Each row is a point on a landscape with many peaks, with its height.
From any point a climber steps to the highest of the 5 points nearest to it. It stops when none of these is higher. Distance is the straight distance between rows; heights are no part of it.
fiza h=3.84: [122, 132, 112, 116,  89, 122, 121, 134, 100, 166, 115, 114, 116,  88, 167,
 126, 123, 144, 105, 141]
Gaz h=2.02: [147, 118, 131,  95, 166, 153, 100, 145, 142,  79, 118, 100,  87, 200, 110,
 146, 150, 108, 175,  97]
gisav h=4.17: [ 71, 113,  91, 115,  92, 155, 132, 100, 108, 130, 152, 115, 167, 141,  85,
 123, 136, 127, 141, 107]
zapu h=2.41: [121,  94,  92, 148,  69, 150, 146, 135, 125, 142, 132, 131, 117, 127,  79,
 118, 103, 174, 126, 155]
tulam h=4.24: [103, 147, 140, 120, 148, 133, 120, 101, 128, 119, 157, 135, 175, 125, 132,
 128, 147,  83, 120,  96]
tok h=3.77: [129,  93, 108, 141,  66, 138, 126, 137, 129, 145, 124, 125,  96, 120, 104,
 129, 100, 185, 135, 157]
mitu h=4.78: [ 80, 127, 163,  95, 172, 123, 108, 122, 125, 109, 158, 113, 155, 121, 156,
 131, 142,  83, 131,  71]
Nida h=5.35: [ 59, 105, 118,  80, 119, 136, 127, 128, 102, 111, 150,  84, 143, 136, 116,
 122, 140, 121, 171,  69]
mori h=4.42: [135,  87, 124, 134,  93, 144, 130, 148, 157, 118, 127, 131,  80, 142, 102,
 116, 101, 182, 152, 139]
dod h=5.71: [141, 110,  96, 165,  97, 138, 155, 114, 125, 140, 135, 150, 143, 126,  73,
 120, 114, 146, 126, 164]
sak h=1.82: [150,  94, 130, 179,  77, 128, 126,  84, 147, 129, 127, 162, 113, 133,  80,
 128, 105, 189, 163, 175]
Zedo h=2.10: [152,  98, 156, 129, 108, 124, 125, 144, 173, 133, 102, 143,  49, 115, 153,
 116,  92, 206, 166, 141]
dut h=4.91: [115, 160, 133, 116, 193, 139, 136, 138, 131,  98, 130, 122, 156, 170, 105,
 109, 149,  71, 131,  85]
til h=5.16: [153, 116, 124, 123, 128, 134, 122, 173, 134, 149, 111, 119,  74, 100, 160,
 135, 112, 147, 108, 128]
delug h=3.37: [149, 160, 140, 117, 146, 127,  93, 108, 142, 116, 123, 134, 135, 138, 140,
 158, 143, 100, 118, 120]
mul h=0.35: [147, 123, 131, 193, 164, 101, 224, 134, 132, 144, 128, 184, 150, 109,  92,
  94, 116, 163, 132, 178]
pode h=3.83: [152, 166, 149, 128, 205, 134, 125, 148, 151,  71, 118, 118, 129, 191, 100,
 125, 147,  74, 128,  91]
les h=4.56: [143, 131, 122, 143, 164, 145, 165, 185, 133, 118, 128, 130, 110, 140, 105,
  90, 107, 120, 108, 124]
tud h=2.33: [118, 122,  99, 138,  52, 119, 126, 104,  86, 176, 118, 125, 133, 100, 127,
 126, 115, 159, 109, 164]
vopon h=2.54: [125, 142,  97, 157, 144, 149, 160, 121, 124, 114, 144, 144, 174, 151,  64,
 101, 127,  95, 112, 133]
rif h=3.80: [151, 134, 128, 122, 141, 138, 102, 136, 148, 123, 119, 132, 103, 135, 137,
 147, 127, 115, 128, 119]
Saf h=5.27: [121,  96, 109, 121,  87, 146, 127, 183, 137, 132, 123, 101,  65, 123, 126,
 123, 100, 181, 122, 130]
gof h=3.79: [181, 145, 177, 168, 202,  87, 172, 158, 185, 109,  99, 173, 105, 118, 153,
 128, 127, 166, 150, 135]
zonup h=5.43: [ 78, 129, 112,  91, 156, 147, 154, 149, 108, 115, 138,  99, 147, 146, 116,
 101, 134,  99, 132,  76]
tunuk h=5.20: [148, 114, 140, 134, 157, 134, 148, 188, 166, 110, 121, 134,  82, 151, 113,
  92, 102, 151, 136, 123]
lovi h=6.20: [ 78, 142, 103, 121, 158, 155, 159, 140, 102, 108, 136, 110, 164, 169,  70,
  85, 139,  91, 134, 104]
Nat h=1.97: [134, 128, 118, 126,  69, 129,  80,  96, 113, 151, 111, 112, 115, 139, 139,
 148, 123, 142, 128, 150]
zeviz h=4.46: [ 93, 132, 146, 128, 135, 129, 138,  97, 108, 136, 177, 137, 190,  88, 145,
 117, 141,  86, 112, 111]
sut h=2.34: [145,  91, 122, 100, 115, 162, 100, 135, 144,  75, 121, 103,  86, 203,  88,
 142, 148, 147, 189, 120]
Tiguk h=3.78: [180, 142, 159, 140, 155,  81, 121, 143, 136, 145,  92, 138,  85,  98, 178,
 164, 129, 147, 115, 166]
dipo h=5.24: [155, 104, 120, 162, 130, 117, 180, 163, 128, 152, 125, 154, 112,  90, 125,
 114, 105, 165, 116, 161]
fodim h=2.20: [ 80, 120, 126, 115,  57, 134,  79,  60, 103, 137, 144, 112, 156, 144, 126,
 138, 137, 130, 145, 125]
tez h=4.87: [115, 144, 128,  95, 162, 139, 141, 167, 120, 135, 134, 115, 128,  97, 181,
 114, 125,  98, 100,  89]
dop h=3.75: [157, 150, 140, 137, 169,  71, 165, 145, 122, 154, 103, 152, 127,  81, 174,
 156, 148, 108,  85, 173]
menoz h=1.72: [151, 171, 129, 157, 178, 128, 131, 109, 148,  87, 130, 147, 184, 168,  82,
 137, 151,  77, 121, 108]
ramem h=4.49: [ 80, 107,  85, 100,  99, 161, 138, 135,  97, 102, 136,  78, 135, 180,  56,
 116, 137, 156, 182, 111]
fugu h=2.09: [170, 142, 138, 187, 172, 113, 170, 144, 152, 108, 122, 164, 144, 133,  88,
 111, 122, 130, 127, 147]
Lazik h=5.08: [ 61, 107, 144, 105, 128, 132, 127, 109, 106, 120, 168, 112, 169, 118, 130,
 118, 142, 102, 140,  77]
pakur h=3.29: [124, 155, 143, 121, 131, 101, 142, 108, 104, 160, 141, 141, 171,  77, 180,
 124, 149,  96,  97, 149]
konal h=6.21: [ 72, 110,  98,  84,  85, 152, 119, 123, 108, 119, 136,  81, 119, 139, 118,
 135, 137, 150, 151,  97]
rep h=3.48: [122, 148, 137, 115, 100, 118,  89,  92, 112, 153, 121, 122, 137, 116, 170,
 137, 130, 121, 115, 140]
defu h=5.62: [122, 147, 143,  98, 137, 129,  98, 122, 131, 136, 130, 121, 135, 109, 175,
 139, 138, 101, 112, 108]
Tiru h=5.00: [159, 164, 143, 110, 167, 109, 117, 151, 142, 136, 114, 131, 116,  97, 187,
 149, 131,  97,  95, 123]
Libe h=4.21: [133, 115, 109, 128,  91, 143, 113, 135, 122, 145, 120, 116, 102, 113, 130,
 135, 114, 147, 114, 139]
taz h=4.76: [151, 103, 125, 159, 119, 132, 150, 153, 145, 133, 129, 151, 105, 122, 102,
 116, 104, 162, 128, 151]
mima h=5.88: [156, 148, 114, 137, 172, 124, 166, 157, 125, 138, 125, 141, 149,  96, 147,
 122, 125,  94,  96, 137]
dobik h=0.13: [134, 110, 108, 135, 107, 156, 110, 114, 140, 109, 134, 127, 119, 170,  78,
 144, 132, 134, 151, 136]
Pab h=4.55: [160, 116, 142, 159, 163, 119, 178, 166, 161, 131, 120, 163,  98, 114, 129,
  87,  97, 172, 138, 143]
biban h=2.82: [ 57, 107, 135, 114,  68, 128, 110,  89,  88, 142, 166,  98, 153, 103, 148,
 120, 128, 147, 120, 101]
zem h=1.09: [116, 149, 138, 133,  82,  97, 112,  74,  93, 167, 138, 133, 173, 106, 159,
 127, 140, 118, 108, 165]
Zimas h=4.74: [171, 136, 132, 154, 160, 106, 152, 145, 138, 138, 116, 151, 121, 101, 137,
 142, 128, 129, 109, 157]
Kog h=4.64: [175, 135, 139, 163, 164, 124, 139, 145, 162, 110, 122, 150, 120, 141, 105,
 130, 118, 126, 129, 134]
Kovo h=2.26: [156, 134, 128, 173, 131,  81, 147, 102, 123, 146, 112, 160, 146, 104, 125,
 159, 145, 130, 109, 183]
mudub h=2.23: [160,  96, 152, 123, 127, 142, 105, 144, 178,  86, 114, 138,  61, 167, 128,
 132, 119, 160, 167, 126]
mosu h=1.42: [129, 137, 144,  98,  91, 123,  56,  95, 116, 139, 107, 105, 105, 143, 179,
 146, 121, 132, 128, 128]
nulot h=6.35: [135,  97, 121, 149, 115, 139, 162, 183, 138, 137, 128, 129,  92, 117, 111,
  92,  93, 169, 120, 138]
telo h=4.41: [121, 139, 110, 121, 121, 137, 128, 124, 117, 145, 134, 126, 147, 103, 144,
 127, 133, 111, 111, 121]
Lura h=5.15: [100, 123, 102,  98, 135, 151, 142, 167, 118, 122, 130, 101, 114, 134, 134,
 111, 122, 128, 116,  94]
tonin h=4.62: [134, 135,  95, 142, 131, 137, 169, 141, 109, 148, 133, 142, 159,  97, 121,
 114, 119, 113, 101, 141]
mabo h=4.66: [147, 119, 135, 121,  87, 125,  86, 145, 122, 152,  98, 106,  66, 117, 170,
 142, 107, 160, 119, 141]
femam h=3.32: [159, 118, 150, 174, 140, 107, 156, 111, 164, 124, 121, 174, 111, 116, 112,
 126, 117, 186, 163, 165]
vinoz h=1.71: [128, 169, 137, 139, 129, 111, 120,  76, 128, 126, 146, 148, 201, 109, 133,
 144, 156,  88, 114, 141]
Tof h=3.99: [ 87, 125, 122, 107, 105, 144, 105,  90, 119, 135, 150, 121, 155, 132, 132,
 129, 142, 112, 132, 105]
Rar h=4.81: [148, 117, 123, 164,  66,  91, 106,  82,  96, 175, 105, 133, 129, 128, 121,
 143, 118, 164, 132, 190]
vamad h=4.63: [ 95, 143, 169,  93, 194, 129, 133, 145, 125, 112, 158, 122, 157, 106, 180,
 114, 139,  75, 110,  72]
nupep h=2.74: [110, 132, 120,  98, 141, 150, 101, 101, 129, 100, 138, 115, 149, 173, 110,
 144, 153,  98, 157,  95]
kes h=4.60: [113, 103, 103,  99, 116, 157, 119, 173, 127, 108, 126,  85,  80, 166, 109,
 129, 126, 153, 152, 104]
duko h=5.42: [156, 139, 120, 127, 155, 119, 159, 181, 122, 156, 114, 130, 107,  79, 172,
 126, 117, 115,  93, 141]
kep h=3.36: [102, 151, 125, 131, 162, 132, 141,  91, 125, 104, 159, 145, 203, 141,  99,
 113, 148,  71, 119,  99]
Kir h=4.02: [104, 130, 141,  75, 157, 140,  93, 129, 138, 110, 123, 102, 114, 152, 154,
 144, 144, 102, 151,  78]
kob h=2.52: [ 76, 116, 153,  97,  96, 132,  67,  65, 113, 115, 149, 110, 147, 150, 138,
 146, 145, 114, 161, 105]
Vated h=4.34: [148, 135, 112, 147, 127,  96, 166, 132, 111, 165, 118, 150, 137,  82, 146,
 139, 134, 123,  97, 177]
vevit h=4.97: [ 77, 119, 131,  81, 110, 137, 102, 124, 114, 134, 136,  93, 122, 116, 161,
 132, 135, 130, 127,  85]
Lefu h=1.05: [108, 115, 115, 112,  85, 153,  73,  57, 123, 103, 129, 121, 142, 178,  95,
 156, 149, 118, 165, 128]
tosel h=4.44: [158, 146, 134, 149, 194, 131, 159, 183, 142, 106, 123, 133, 112, 148, 106,
  91, 116,  99, 105, 117]
zovel h=2.90: [152,  97, 139, 149,  80, 128, 106, 118, 141, 133, 109, 132,  73, 133, 124,
 135, 107, 181, 147, 160]
Dapuv h=2.84: [158, 154, 152, 113, 109,  82,  83, 115, 109, 165,  95, 119, 118, 118, 198,
 155, 123, 132, 112, 159]
gol h=1.77: [150, 184, 165, 126, 152,  83, 118, 102, 129, 134, 127, 141, 177,  99, 172,
 160, 160,  88, 103, 146]
zonuz h=0.27: [160, 163, 123, 155, 146, 123, 116,  99, 147, 107, 123, 153, 169, 143,  96,
 160, 146,  96, 119, 134]

Where does a climber stop that starts at each point below?
fodim: konal
Lefu: konal
pakur: konal
Dapuv: mima

Call two points neighbours if one is among the 5 nearest of the other. Go from one point of each pair to the other, from neighbour to neighbour, staying as high as possible. Name the lowest point that can't be avoided.
defu, lovi: vevit
nulot, defu: Tiru
dod, defu: taz
konal, lovi: Nida
mima, nulot: til
